Points, in no order, along strands that fork, close into loops and pass close to each other.
Two points are linked if the straight distance between their rows is under 74.4. Some points are linked to none.
mip: [ 14  28  -1  -4  -2   4  28 -19   6 -10  17   0   8   4 -11 -17   5 -13
  -3   4   3  -5 -18   7   1  -1 -41 -26   0  -9]
zaseg: [ -8  19  15  24 -12  11 -24 -12  13  16   2  -1  15 -23   7   1  32   0
  31  13  33   5 -17   1   3   8  -2 -25   2  -7]
Tarur: [  1  -6  14  13   4  -1   7  -7   9 -12  -4  14   9   1  13  -4   1  33
 -18 -14  -1   1  13  13  10  11  -5  -7  10   7]
nozip: [  5 -54   6 -22 -25 -24  16  -9   0   0  11   1  13  12 -17   3  12   3
 -29  19  -6  -1  -5  14 -12 -22  15  -2 -21  13]
ket: [-27  -3  -2  -9  29  13  -1  25   0  -3   6 -17   0  16  15   0   8   1
   7  -2  -9   8 -13 -20  -8 -13 -13   6  24   2]
movas: [-19  39  -8  26  11   9 -42  -4   5  21  -3 -10 -13 -20   7   2  -7 -10
  29  -6  37   8   5   6  22   4   5   1 -17   0]
sesim: [  1  23  -3  -2  13  15   2  -3  12 -26 -16 -16  -3 -20  14  -7 -41  -6
  10 -12  13  -6  11  -6  13  -7  22  23  -7  11]
Zek: [-36   8   1 -13 -15   5 -12   5  11  -5  16  -2   1   3  19   0   7  11
 -20   1   6  15   4  -5   6  23  21 -14  20 -11]
futup: [-23 -10  -4 -10  11  21 -11  11  -6  14  21 -23  17  -4  10  25  15   7
  20  16  20   2   4  -2  -3  -4  17 -19   1  -2]
pilu: [ -7 -30  -8  -2  21   3 -10  14  -4   8   4  11 -15  13   1  20   6  30
   8 -16  -5  13  10  10  -6   7 -17   5  23 -14]
gela: [ -4  25 -19   1  26   4   9  32  18 -12  13  -1 -12 -23  -1   6 -18  -9
  15  12  15  24  19 -27   2  31 -10   3  -1 -10]
tuto: [  1 -17 -14   6 -12  -7  -4 -13 -36  21  31   3  11  -9   6   1  18 -11
 -14  18  -7   8  16 -17 -33 -29   1   3   8 -12]
novol: [ -9  15 -17 -26  22   3   4   5 -15 -16 -24  -2  -9   6   6   0 -28   6
  18  -7  -1   8  34  12  12  15 -16  17   5   0]
romop: [-23  20  -5  14  -7  13 -24   9 -11  12   0 -17 -16 -30  22  10   0  12
  31 -17  31  -9  12  -7  10 -21   2   4 -13   1]
Zudif: [ 23   3 -16   3 -14  11  -2  -7 -16  10  22  -5  28  17   3  -7  19   9
  18  24 -17  11 -10   2 -16   8   1   1  10 -21]
rer: [ 28  13  -4   9   7  -1  18 -12 -13   7  29  17  10  -1 -27 -18  -2 -61
   5  -2  -9  22   1  -9   1   9 -32  -4  -5 -17]
nilaf: [-13  30  -3  10   7  18  12 -11   1  -5   1  10  10 -16   6  13 -16  -4
  -2  16  -8  24  -4 -19  -9  -9  13  -4  21  -7]
senun: [ 11  -6  -9  21  13 -17   0  24  11 -14  -4  13   7  -3 -11  -2  -7   4
  27 -16  -9  -3   5   6   4  21 -25  13   4 -10]
Mazip: [ 35   8 -14  20  -3  17   9   2  20 -15  -8  -8  21  -5 -17 -16  -5 -22
   8 -21  -7 -26  -2 -10   9   5  12  -3  -9 -24]
dipu: [  2  -8  -9   7  -1 -14  11   3  10  19   1 -15 -14  21   2   5   2  36
 -18   4 -33 -14 -12   7   9   1   5   5   9  12]
totev: [-13 -52  19 -23  15  15   5  43   2  11 -30  -7 -20   6   8 -22  11  17
 -17  -8  -2  -9 -13  15  -4 -11   5   7   4  33]
sif: [-15 -33  -3 -34 -32 -27  17   2 -23  15  16  11  -1   8 -13 -18  18  10
 -25   9   5  -1   4  13 -29 -24  13  17  -1  21]
ludi: [ 19   3  -2   9  11   1 -12 -14  -6   6  33 -14   4  33  13  -7  -6  -1
  -3  -8 -15   7   2  -6  13  10 -26   1  -8 -11]
Kel: [ -5  -5 -10 -15 -16  17   3  11 -10  15  14  11  13  33  -3  -2  29  12
  -2 -15   9  27 -29   3  -5  -1 -44   9  12   4]
nem: [-35 -14   1  -1  -7  -3 -11  23 -16   5   1 -28 -23 -12  12  11  -1   8
  25  -8  18 -25   3 -13 -13 -25  14 -10 -26   6]
Rimu: [-29 -32 -27  -6  26   8  -7  33 -20  14   4 -12 -30   2  18  -4  16   2
   5  -2  -3 -12  16   4   2  10 -32  -5   0   6]
vago: [  1 -36 -12   0  16   9  -2  16 -18   8  16 -22 -18  19  10  10 -16  15
  10  -1  -8 -20   7   7 -11 -21  -1   6 -15  -3]
gipe: [-26 -53  -1 -24   0  14  19   9   3   8  19  16  -4  29 -32  -3  19   0
 -22  -5   0   6 -18   1 -11 -13 -25 -11 -12  24]
nade: [ -9   5 -10  29  17  14 -30  -8   9  11  21 -23 -11 -10  25   9  -5  -4
  15   3   8 -11  -7 -10   4  -9  39   8 -14  16]
Kida: [ 14  33  -8   2  22   4 -17 -28  15 -11  -4 -11  26 -11   5  19   0 -21
  11  24  12   7  14 -22  10  13   6  -7  -3  -6]
Veril: [ 18   4  -3   1 -20 -21  -6 -24  -9   1  25  -9   8  31   0 -10   4  -6
 -12  -5 -22   3 -24  -4  -7  -5 -25  19  -9   7]
gameg: [ -7   9  21  18  -6  -7  16  10   1 -22 -30  23  23  14 -13  -2 -11  -5
  -1   7 -12   1 -22   4 -12   5  -9  -7   2  10]
kome: [  6  17   2  15   3  10  -4   9  -1  10 -16  -3 -12 -26  -4  25  -9  24
  25  21   3  -8  11  -1 -10   8 -20  -5   8 -26]
Veg: [ 29 -13  -2  -2  -6   1  16   4  10   2  -1  19   3  13 -24  21 -32 -27
   9 -34  13  -4 -23  24  21  12 -28  12  -8   7]
doz: [ 19  14   1  -7  24   4  28  14 -29   4  25   5  -4  10 -26  15   6 -39
  -1   5  -4   3 -13  17   8  17  18 -30  12  -9]
dofu: [ 21  20  -8  -4 -30 -26   5 -28  -7   7 -25  -7  25  15 -28   9   5  -2
 -22  -1 -22   0  -2  -9   0  -2 -13   1  -2 -14]
binek: [-10  19   6  -7   7  -6  17   1   5  -4  -5 -20   3   0  -6   3   8   8
  13  -4  -6   3 -25 -23 -13 -27 -19  -5  17  -6]
Sesum: [  4  24  -2   8  34  25  22  26 -14  -2  -7   0 -21 -13  -9  -2 -33 -32
  34  17   2  -4   6 -12  -6   8  -6 -12  -8 -10]
Zares: [ 13  10  -3   9   4  -6  24  11   2  19  -6   9 -29   1 -37   4 -20 -13
  19 -13  -7 -19 -17  11   4   6 -35 -20  -6 -13]
robup: [ -8  15 -19   0 -28  -1  15   0   5   1   1   6  13   9  19 -21   2  -7
 -29  16 -18   1 -21   6  -1   7  -4   0  18   5]
bol: [ 36 -10  33  14  -7 -12 -11   3   1 -13 -29  -2  -1  -3  -2  -4  -8  28
 -20  -5 -13 -20   9   3  -1  -8  -2  28 -25  15]
Lam: [ -6 -12  29 -27 -13  -8  -3   0  -2  -7  -3 -12  -3  32   5   1   1  28
 -22   2   0   6 -14   7  -8 -19   1   1   6   6]
remuz: [-16  17   4   5  -9 -11   3 -19  30 -18  -8  19   4 -26  -8  -2  -2  -5
  14  -9   8  -1 -14   3   0  25  22 -18  10   1]
sig: [  3   6 -14  23  13   6 -42 -15   2  -8  -9  -9 -24 -22  35   5 -12 -10
  12   5  12 -25  18 -18  -1  -7  22  14 -18   3]
pepor: [  7  -4  -1  -8  23  -1  11   9 -18   1 -21  13 -17  22  -9  10 -44 -36
  -7  -6  -6 -11  13  34  22  15 -12   0  -4  16]
voguf: [ 24  29   1  10 -14  18   7 -22  -1   6   3   1  23 -18 -29  -6  16 -31
  26  14 -18  -9  -1 -22 -12 -18   6   1   3 -18]
Vobiz: [ -9  -5 -23 -26 -31 -33  11 -13 -18   4   2   2  -1  -2   2 -24  13   4
 -25  -3   5   1  -6   6 -32  -5  -8  25  19   7]
tuker: [ -4  29 -17   0   0   5   5  10 -19  -9 -14   3   3 -14   3  -5 -21   2
  28  -1 -11 -13  42  14  25  14  -3   7 -12   1]
von: [ -1   6   6  -4  13  -5  11  -2  17 -16 -15  13  -4  -7 -11   8 -42 -26
 -11   2 -14   4   6   3  13  18  36  -2  13   0]
Dul: [ 14  -9   0  -9 -10   2  -4  -2  17  -4  -7  23   3  23  -8  12 -20   1
  -5 -13  -1  13 -23  19   7   4 -30  20  17   0]
ronib: [  7  24  19  -3   2   4  12 -11  -1 -19  -6   1  24   4 -30   7  -7 -31
  16   1  -8 -26  -6   6  10   0  19 -21  -4   6]
veze: [  8   0  -1  14  13 -20  17  -5   5  16 -34   4 -19  20 -14  -7 -20   7
   6 -35 -11 -12  -3  -3  11  -4 -26  -7  -6   1]
rad: [ 27  14  -9   4  36  23  27  14 -19  -4   9   4  10  -2 -21  18 -15 -29
  -2  -2  11  -5  23   7  20  15  19 -23  -9  -8]
Rumag: [ 20 -29  21 -26  -8 -24   7 -15   4   1   2  -6  11   8   7 -34  19  10
 -31   1 -18  22 -13  24  -7   4   1  10   2  24]
povo: [ -5 -25  13 -28  11   3  -5  10   6 -11  -9 -32  -5   5  21  -7 -14  16
 -14  -6   3   9  -3  10  -5  -3  21  12   9   3]
dubef: [ 14  25  -4   1 -13   2  -1 -32 -14  11  20  10  21 -14   1 -36  26 -22
  23  19   2   0  18 -13 -14  -8  -3  -6  16 -14]
let: [  9  27  13  21   3  20 -13 -21  -2  -6  -5   5 -25 -34 -13   0 -11   2
  21 -16  -3 -26  36 -17  -2   0  -2 -10 -20 -22]
Nol: [ 31   2  -6 -10  16  -1  15  -6 -22  -1  36  35  -3   6 -33  15  -3 -52
  -2   9  -4  22   4  10   0  10   5 -10   9 -17]
ruz: [ -9 -18   8   3   0 -30  12   7   1   3 -12 -10 -23  12  -3  -5  20  34
   0 -25   6  -8  -9 -14  -5  -7   7 -20 -14  -4]
pez: [-32 -29  12   8   1   2  -4   6  18   5   4   5 -18 -23   8  10  20  23
   0 -15  37 -23  -9   9   2 -20  20 -20 -15  26]
dake: [ 34 -21  17  -5  -2 -14  -5  17  -2   0 -32 -16  -2  17  17 -25   0  24
  -4  -7   7 -21   3  26  13 -11 -10  21 -24  20]
Sevu: [-46 -28  16 -13  -8  -3 -15  15   8  -2  20 -11   3  -1   4   9   8  15
  -6   0  -4   6   6   9   7  17  40  -5  -2  22]
futo: [-31 -45  10 -24  10  10  -6  32   2   0 -11 -12 -28 -24  17 -11  -5  11
  -3   3  -4 -14  12  20  -4  -4  26  17  -8  38]
Bar: [-37 -31  12  -4  -3   2   1   5  11  16  -3 -22   6 -14  -3  12   3  21
  -7 -16  23  -3   4  17  10  -8  41 -16 -21  35]
dudek: [  1 -50  14 -24 -12  -6  32   9  18   9  -4   7  -3  26 -24  -2   4  15
 -23  26   6 -10 -15   8   5 -35  15  -7 -30  12]
lefa: [ -2  31  11  19  -7  18  -3   4   1  17 -25   0   5 -26 -15  10 -13 -22
  27  -6  25 -10  16  -9  17   6   9 -34  -4 -27]
dafib: [-22  -2  11 -23 -11  -5  11 -10 -22 -11  11 -16   6  13   4   0  17  11
 -11   5   0  13 -20 -11 -29 -28   4  -6   4   3]
Lin: [ 25 -10   3 -17  16  -5  12 -19  24 -14 -18  10  -3   1  -2 -12 -31 -17
 -22   7 -14  19  -9  21   4  29   6   7  12   4]
maki: [ -2  19   0  11  10  24  -1  22   0  -3  -8  12   5  10   4   9 -19  -2
   6  25   2  -3  -3   4  -1  11 -31  -5  12 -17]
pumek: [-14  -4   7 -10   7 -28   8   8   3  -1 -30   4 -35  16  -1 -12   3  30
   1 -25  -2 -11  -2   3   7  -3 -24   2   3  13]
puf: [-12 -51  16 -11  -4 -12  -7  17  -3   6   5   4 -21  16 -13  20 -18  23
   1   4  -5 -18  20  10  -8 -25   7   0 -19  -2]
zifef: [-20 -10 -27  -2  30   3 -14  27  12  -5   4 -20 -13 -12  38  13  -4  -4
   0  10  14  -7  12 -13   9   9  13  11   9   9]
Sor: [ -8 -21  -7  -6  -6  11   7  20 -20   8  15   4  33  19  -3  -3  40  14
  10   7   1  22 -11  10 -16   2  -7  -6   9  -2]
Modev: [ -9  37   4  26  -8  13 -31 -17  18  14 -19  -1   7 -18  -9  13  -8 -18
  25   1  33  -6 -12   2  16  -2  10 -19  -4  -9]
bos: [-25 -18  -8 -25   9   5 -15   2  12  -8 -29 -16 -20 -10  19  10   4  19
  12  -3  16 -13  -6  12 -12  12  22  -4  19   4]
Mavav: [ 14   2  25 -28 -29 -27   4 -17   5   5 -21  10  -2  36  -7  -8   7  17
 -30  -6   7  17 -21   9   9 -12 -19  10  -2   4]
dulun: [-12  19 -29   0  -9  -4  -6 -22  16   7  13   6  22 -29  19  -3  28 -16
   2  17  16  13  -6  -4   2  18  18  -4  17  -1]
Botir: [  1 -12  -3  24  -3  -9 -16  17 -17  -1 -10  -3   6  -9  32  -1   9  17
   0 -15   9 -24  40   3  16  -2   1  -7 -21  -3]
zusu: [  0 -36   7 -18  -3  -1 -10   6  13  21  -6  13 -17  23  -1  13  -3  25
 -22 -20 -10  22  -8  18   9  -2 -11  22  31   3]
Gute: [ 18 -10  16  -3  22  -7   2  13 -22 -17   1  18 -28  10 -25  11 -36 -32
  -9 -26  -4 -11  11  21  11  16   9  -2 -11  -5]
venel: [ 34   3  25   8  -4  -4   7 -13  16 -16 -22   5   2   9 -17  -7 -26  -1
 -19  -6 -19 -20   0  12   9  -6  -4   9  -9   8]
gor: [ -6  13  -1 -14 -33  -7   8  15   8   7  16  23   5  32 -17 -18  29  20
   7  -7  -7  11 -22   6   6   2 -28   3  14  -8]
Gurop: [-23  12  -8 -12   8   4  -2   2  25 -11 -30  10 -17  -8  15  -1 -25  -6
  11   2   8  -6   4   6   9  25  18 -10  19  -4]
Mot: [ -1  -1  -9   1  -5  -1  11  19  -7   8 -34  33 -17  10  -9   7 -26   2
  -6 -12  -1 -12  10  39  22  18 -33   5  -5  17]
mobaf: [ 11  27  -5  15  23  24   5  -9  22  -7   9   1  -7 -27 -12 -13 -17 -24
  39 -15  16   4   5 -23   3   7  25 -10  -8 -12]
voko: [ -1 -44  14 -21 -13  -6   2  17  -6  17  13  -4 -36  31 -11  11 -15  33
 -18  -9   6 -11   1  18   3 -11 -10   7 -33  13]
pur: [ 16  -7  -9  13  14  -8 -21  -8  -1 -19  -8   1 -28 -16  23   7 -23   6
  -1   4  -5 -25  24  -2  -6  -1  -9  17  -2 -15]
gefu: [-21  22  24  -2   4  15   0 -27   4 -10 -17  -5  -1  -1  16   6 -19  18
  -7   2  -2  12  -7  -5  -7  -9  23  -7  13   9]
bozud: [  5  16   5   5  14   3  22  24 -13 -12  -4   9  14  -5 -24   8 -16 -17
  20  -7   2 -29  19  22  25   6   4 -11  -7   7]
beb: [-17   8  -1   7 -16  31  12  10 -12  27  18 -13  17 -12  14  10  29  12
  -7  25  10  11 -10 -10  -8 -24   5 -23  12  -5]
Lozo: [  3   1 -17  -4  14   2   8 -14  11   3  31 -12   7 -29  14  -8  30  -9
  16  10  10  26  -1 -21  -7   3   0  -6  19 -17]
zose: [ 19  13 -26  -8   5 -12   7 -10  13   2   7  -3  -6   6 -28  12 -23 -35
  -2   4 -19   8  -9  -5   8  16 -10  -1  14 -27]
bul: [-12   6 -14   3  -4  -7  10  38  17 -20  -5  -7   5 -13  -6   4   1  21
  10 -11   1  -2 -14   2  -2  22 -12  15  11  -9]
momuk: [  4  15  -3  18  20  -6   3  26  11 -10  12  16   9  -7 -10  -1 -17 -24
  19   5 -12  11  24 -13  16  31  -1  -1   0 -14]
kegat: [ -7 -15   1 -10 -11   2   0  17  -8  25  11   2 -34  40  -2  10   6  41
  -7 -15  13  -5 -21   4   4   2 -28   5 -23  14]
poraz: [-19  22 -20  -1  23  13 -14  23  18   0  12 -15 -14 -28  22   1   8  -1
  22  19  28   4  11 -13  10  37  -7  -1   0   1]
Beki: [-15 -13 -11  -2 -11  -2  -1  -1  -8  -4  19   9  28 -11  21  -4  18   0
 -16  20 -12  19   3   5 -11   0  39  25  18  21]
rige: [ 23   6  13   8   4   4 -23 -21 -11 -10  26 -23  16  12  -2   5  18   2
  -6  -2 -10  -4  17 -23  -6  -1 -17  -5 -17 -24]
zar: [  2  21  -4  -2  12  14 -16 -17  16  -4  23 -17  -3 -23   5   2   2   1
  35 -13  23  14  -5 -23  -2  -2  14  -2   3 -23]
Gilu: [-26  -3  16 -29  -2  -4  -4  27  -1 -12 -47  -5 -20   4  12 -24  -4  20
   3 -24   6  -1   5   9   2   3 -12   9   8  12]
nilav: [  9  13 -27 -15   3  -4   2 -18  -4   7  19  13   4  11   1  -1  -6 -19
  -5   9  -6  38   4 -14  -7   3 -17   5  24 -28]
kagon: [ 24 -11  13  24  12  16 -14 -26   4 -17  -7   6   9  -2  22 -12  -3   9
 -14 -15  -1  -8  23  -5   5   6  22  -8  -6 -10]
Geb: [  6  14  -5 -10  -4 -19  -4 -37 -19 -18  17  20   9   4  -4 -17  -6 -16
  -9   1 -20  29  13 -10 -24   4  -9  16   9 -12]
tana: [-10  14  10  18  -9  12  -5  16   4  -7 -16  20  25  14  10  -5   8   8
  18  18  -5  -4 -16   1  -8   7   1 -16  14  -5]
Kati: [ 12 -35  -4 -13 -13 -25  13 -16 -14  17  11   7   0  31 -10  13  29   9
 -17  11   1   3 -22   2 -13 -32 -15   1 -17   7]
zofo: [ -8  14   0  18 -33  10   7  -9 -10  19  14   6  14  -9  12  -5  27  17
  -4  11  -4   1 -14 -11 -13 -21  31  -9   1   6]
nen: [  6 -26  20  15   0 -18 -13  12  -9 -13 -15 -17   5  -3   4  21   8  26
  -8   3   5 -28   3  -2 -13 -13  12   9 -30  13]
loda: [  8  27   6   9  -1  13  10 -22  13   6   8  -1  -8 -40 -15 -14   5 -51
  15  29  18  23  -1 -21  -1  25   9 -29  -1 -18]
lotag: [-10 -14  -8   7 -21  -7   8  -8  -2  12  19  -1  -2   8  14  -2  20  14
 -24  22 -24  -7 -15   3  -7   2  16 -20   7   6]
mus: [-25 -55   5 -31  18  10   4  18   3 -10   7 -11   7  20 -10   4   5  -2
 -17   0   4   1   0  15  -6   1 -14  -8  -4  14]
lutun: [ 27  -7   8  -5 -16 -28   9 -31  -3  12  -2   2 -14  25 -14  13  17  30
 -31 -11  -1   4 -20 -11   0 -28 -12   7 -14  -5]
ror: [ 35  -2 -16   4   6   8  -8 -15   1 -24  -4   1  34  20  10  -4  -1 -12
   4  15 -11  11  -4   0 -11  11  14  18   6 -12]
Suri: [  5  41   4  10 -40   0  12 -20 -15  12 -13  19  29 -20 -37  -2  14 -29
  -3  10  -8 -12   4 -15 -13 -19  17 -10  -8  -1]
Moto: [-11  -3 -19 -14  -3  22  -3  13   8   4   1   3  -4  22  -2   4   1   7
 -20 -20  11  21 -29   4   6  26 -47  12  18   0]
tif: [  1 -24  -5   2  29  17  -5   4 -14   3  29 -28   0   1  14  18  -3   1
   7  10   8  -4  13 -12  -9 -15   6 -14 -12 -14]
Kimes: [  8  -5   5  -3   6   2  -9   4   8 -12 -12 -38  -8 -18  31 -15 -25   8
 -14 -13   1  -9  10  -2   8   0  30  21  -9  11]
zim: [ 32   2  -3  30  -7 -12   2 -20  -3  19  11  17  12   0 -24  -9  15 -20
   3  -5 -25  18  -3 -12  -2  11 -34  -3  -4 -17]
Godek: [-27  20 -11  -1 -12  -2 -26 -29  -1  13  25   0  13 -25   9   5  26 -12
   6   7  28  24 -14   3  -7 -14  17   6   9   9]
pov: [ -5 -39  -7 -33  -7   1   2  -5   2   7   4   7  -4  14  -6   8  23  13
 -28   1 -11  24 -20  19 -14 -11  -9  20  35  17]
tezab: [ -3  34 -17   4  23  20  12  12  -1 -15   1   4 -18 -20  -5   2 -38 -30
  27   2  17  -7  17 -10  11   9  28   0 -20  12]
ziz: [ 13  10 -10  -6 -29 -26   2 -23 -28   5 -15  10  14   7  -7 -30  -2 -14
 -15 -11   5 -11   7 -14 -31 -28 -14  25   7  -7]
pupi: [  7  26  -5   7 -30 -21  23 -26  -7  15 -20  13  14 -12 -17  -6  12 -11
 -22  12  -9  -4  -6 -13 -12 -13 -13 -19   7 -13]
kul: [-19 -22 -16  -7   5  -8   6 -15 -21  -2  40   9  15 -10  23 -10  22 -11
 -26  19  -2  10  15   0 -20  -5  11   4   6  20]
depef: [  7  21  -3   1  -4  -8  12 -29   1   2  31  12   8  -3   3 -29  21  -9
   5  12 -17  -6   0  -3   2 -13 -27  -9  17   1]
Zukov: [ 16   8   3  14  -7  -3  -6  -4  -6 -16 -23  11 -25 -21   1  -5 -13  13
   9 -23  -4 -28  24  -7  -2 -28 -12  12 -13 -13]
ruton: [  4   4  13  12 -17 -26  -4 -20  10 -23  -3   0  21 -12   2  -9  11  -4
 -16  -3 -19  -2  -6 -11  -6   1  14  10  -1  10]
zeza: [ -5  11 -21  -2  22  16   0  20  24 -15   4  -2  -1  15  35  -5 -21 -12
 -15  22   0   5   1 -13  17  13   9  13  13   7]
Foreg: [-30   4  13   8   3   2 -42  -8  10   4  14 -10   7  -6   5  18   9   4
  11 -16  40  14 -20  12   5 -22  23   6  -3  11]
Mufu: [  2 -23  -5  -5 -19 -20 -13   9 -32  -9 -26   0 -20  -1  25  -2   7  21
  -5 -13   7  -9  30  19   2 -12 -17   5 -21  -3]
Tego: [-39   4  -7 -14  -9   1 -13  25  -1  -5 -26   1 -25  -9  15 -15  11  22
  34 -13   4 -16   8  10   5   4   9   7   5  15]
zovok: [ -5  31  12  -6   5   3  16 -11   6 -13  10  -3   6 -25 -19  -4  -2 -35
  14  16  10   9 -10 -15 -10   9 -17 -29   3 -17]
mir: [ 10   7   5 -11  12  -2   1  -2  -3 -18 -12 -14   8   8  -7   9 -34  15
  -7 -20  -4  24  22   6  13   7  -4  21   7 -12]
molan: [ -1 -20  -6  -6   4  -1 -10  11   9 -22  11 -11  34  11  28  -2  11 -13
   3  17  -3   8 -13   0  -6   1  24  22  13   4]
sidu: [ -8  -7  16   7  10  -8  -4   9  -7  22  -8   0  -6  -5  -7  18  22  29
  20   8  -4  15   9  -8 -10   2 -27 -20  19 -21]
betol: [ 26  13   1  19  13   4   2  -3  -4   5   6   9 -25  -6 -33   1 -23 -13
  15 -15 -19 -26  22   2   9  10 -22  -6 -16 -23]
Tida: [ 10  17 -14   4  -2   1  22  -7  -1 -13  -2  11  13 -14 -20  14 -24 -34
 -21   4 -12  11  -2  -6   1   5  15  -1   7 -19]
Selug: [-34 -29  -8 -19  36  21 -14  26  -7  -5  -8 -15  -8  18  10   3  15   2
 -21   1   0  -4   1  -5   4  16 -14  -1  21  19]
Puged: [ -7   5 -30 -18   7  21  10  -2  17  -7   6   3  -4  15  18 -17   5  -9
 -20  21 -13  11 -24   0  -2  11   0   6  34   5]
vugi: [ 24  20  -2  17   6  17  -2 -15  15  -9  -7   8  29 -16 -33  10   3 -34
  29   9 -11 -20  -2  -7   2   7  30  -2  -9  -8]
zezar: [ 29   6   1   3 -34 -22   5 -24   1   7   2  22  15  28 -13 -19  -3 -30
 -18 -15 -13   3 -20  -1   9 -16 -30  21 -13  17]
Fupeb: [  2  11   4  32 -12  -2 -24  -2   4  17  20 -13  16 -33   2  25  17   0
   9  19  -6  11   5 -27   1   8  15   4   0 -17]
gufe: [ 10  30  22  34 -12  13 -18 -21  18  15  10  -7   0 -46 -16  10  10 -25
  10  25   8  12   4 -25   3  17   6  -4  -3 -19]
vina: [-14  11   7  23  -1   9 -11   6   4   0  12  -3   1 -24  21  12   3  26
  -2  -7  18 -13  14  -4  11   1   1 -10  -6   0]
zava: [ 26  13   4  29 -19  -2   2   8   1   6  -9   5  -5  16 -10   0  -1  18
  -1   1 -10 -16 -17 -13  -2 -13 -12  -1 -11 -23]
tufo: [ 15  -2  19 -15   3  -4   8 -25  14  -7 -11  -1  11   0  17 -34 -10  -3
 -26  12 -27  19 -13  20  -5  13  19   6  15  22]
Tusa: [-10  11  13  16  -3 -30  -1  -3   7   3 -22 -14  12  -8  -9   2  22  21
  26 -24   0  -6  -1 -22   0   6  14 -19  -9  -3]
nam: [ -9  14  -8  16  30  17 -22 -10  15  14  33  -1  -8  -2  26   7   8  -3
  22  26   9  21   0 -22  -1  11  37  -5  -2  13]
kufik: [  8  -9 -13   6 -14   0  -8   9 -20  -7 -30  26 -24   1  20  -4 -15  20
   4  -7  -6  -5  20  33   4   7 -28  20  -7   1]
kaban: [ -1 -15  25  15  -3  -9 -24  -8 -12  -9  13 -23  14   5  -1  16  21   4
  -6   1  -3 -16   5 -25 -18  -7  13 -18 -31  -4]
meri: [-16  -8  12   1 -24   1  11  -7  -1   5  -1  -2  21 -11   4  14  25  31
 -14  -6  11  11  -6   2  -1 -22  40  -8  -5  22]
rifa: [  4   8  -3  13  14   9 -18  17 -16  12   6  -7   2  26  22  -1 -11   8
   5   3   0  -3  21   4  16   9 -32  -1  -2 -10]
Sov: [ 31   2  14  -6 -27 -17  12 -16   7  -2  -5  21   9  22 -38  -5 -12 -34
 -20  -7 -21 -11 -11  17  18 -13  -3   8  -5   4]
zado: [ -9 -12   8 -13 -10  -7 -15  13  -4  -2 -11 -13 -32 -34  32 -10 -17  22
  -9  -2 -12 -10  24  14   7 -15  21  28  -6  24]
bafi: [  2 -35  17  -3   2  -5  20  34   8  13 -28   2   0  21   3 -11  21  27
 -39  -7   1  12 -27   9   8 -10  -6  15  -6  32]

How many points has the smallest loop of links through each point below? Write 0 if it is on no loop.
rad => 0
ludi => 9
betol => 0
pilu => 0

A tip is a point with one link. Name the tips that can be reached along the links from each point below, in the order of the rows.
Mot => zaseg, nem, lefa, Gute, kagon
zeza => Zek, dipu, pez, bul, kegat
rad => Mazip, dofu, zim, mir, Fupeb

A piece is two or more points that can be reached from each other along the links. Count, over all rows, the pieces, the separate loops (a circle has one, a figure eight two, a Y none), the forks (points with three links) and the tips (points with one).
pieces => 5
loops => 1
forks => 26
tips => 34
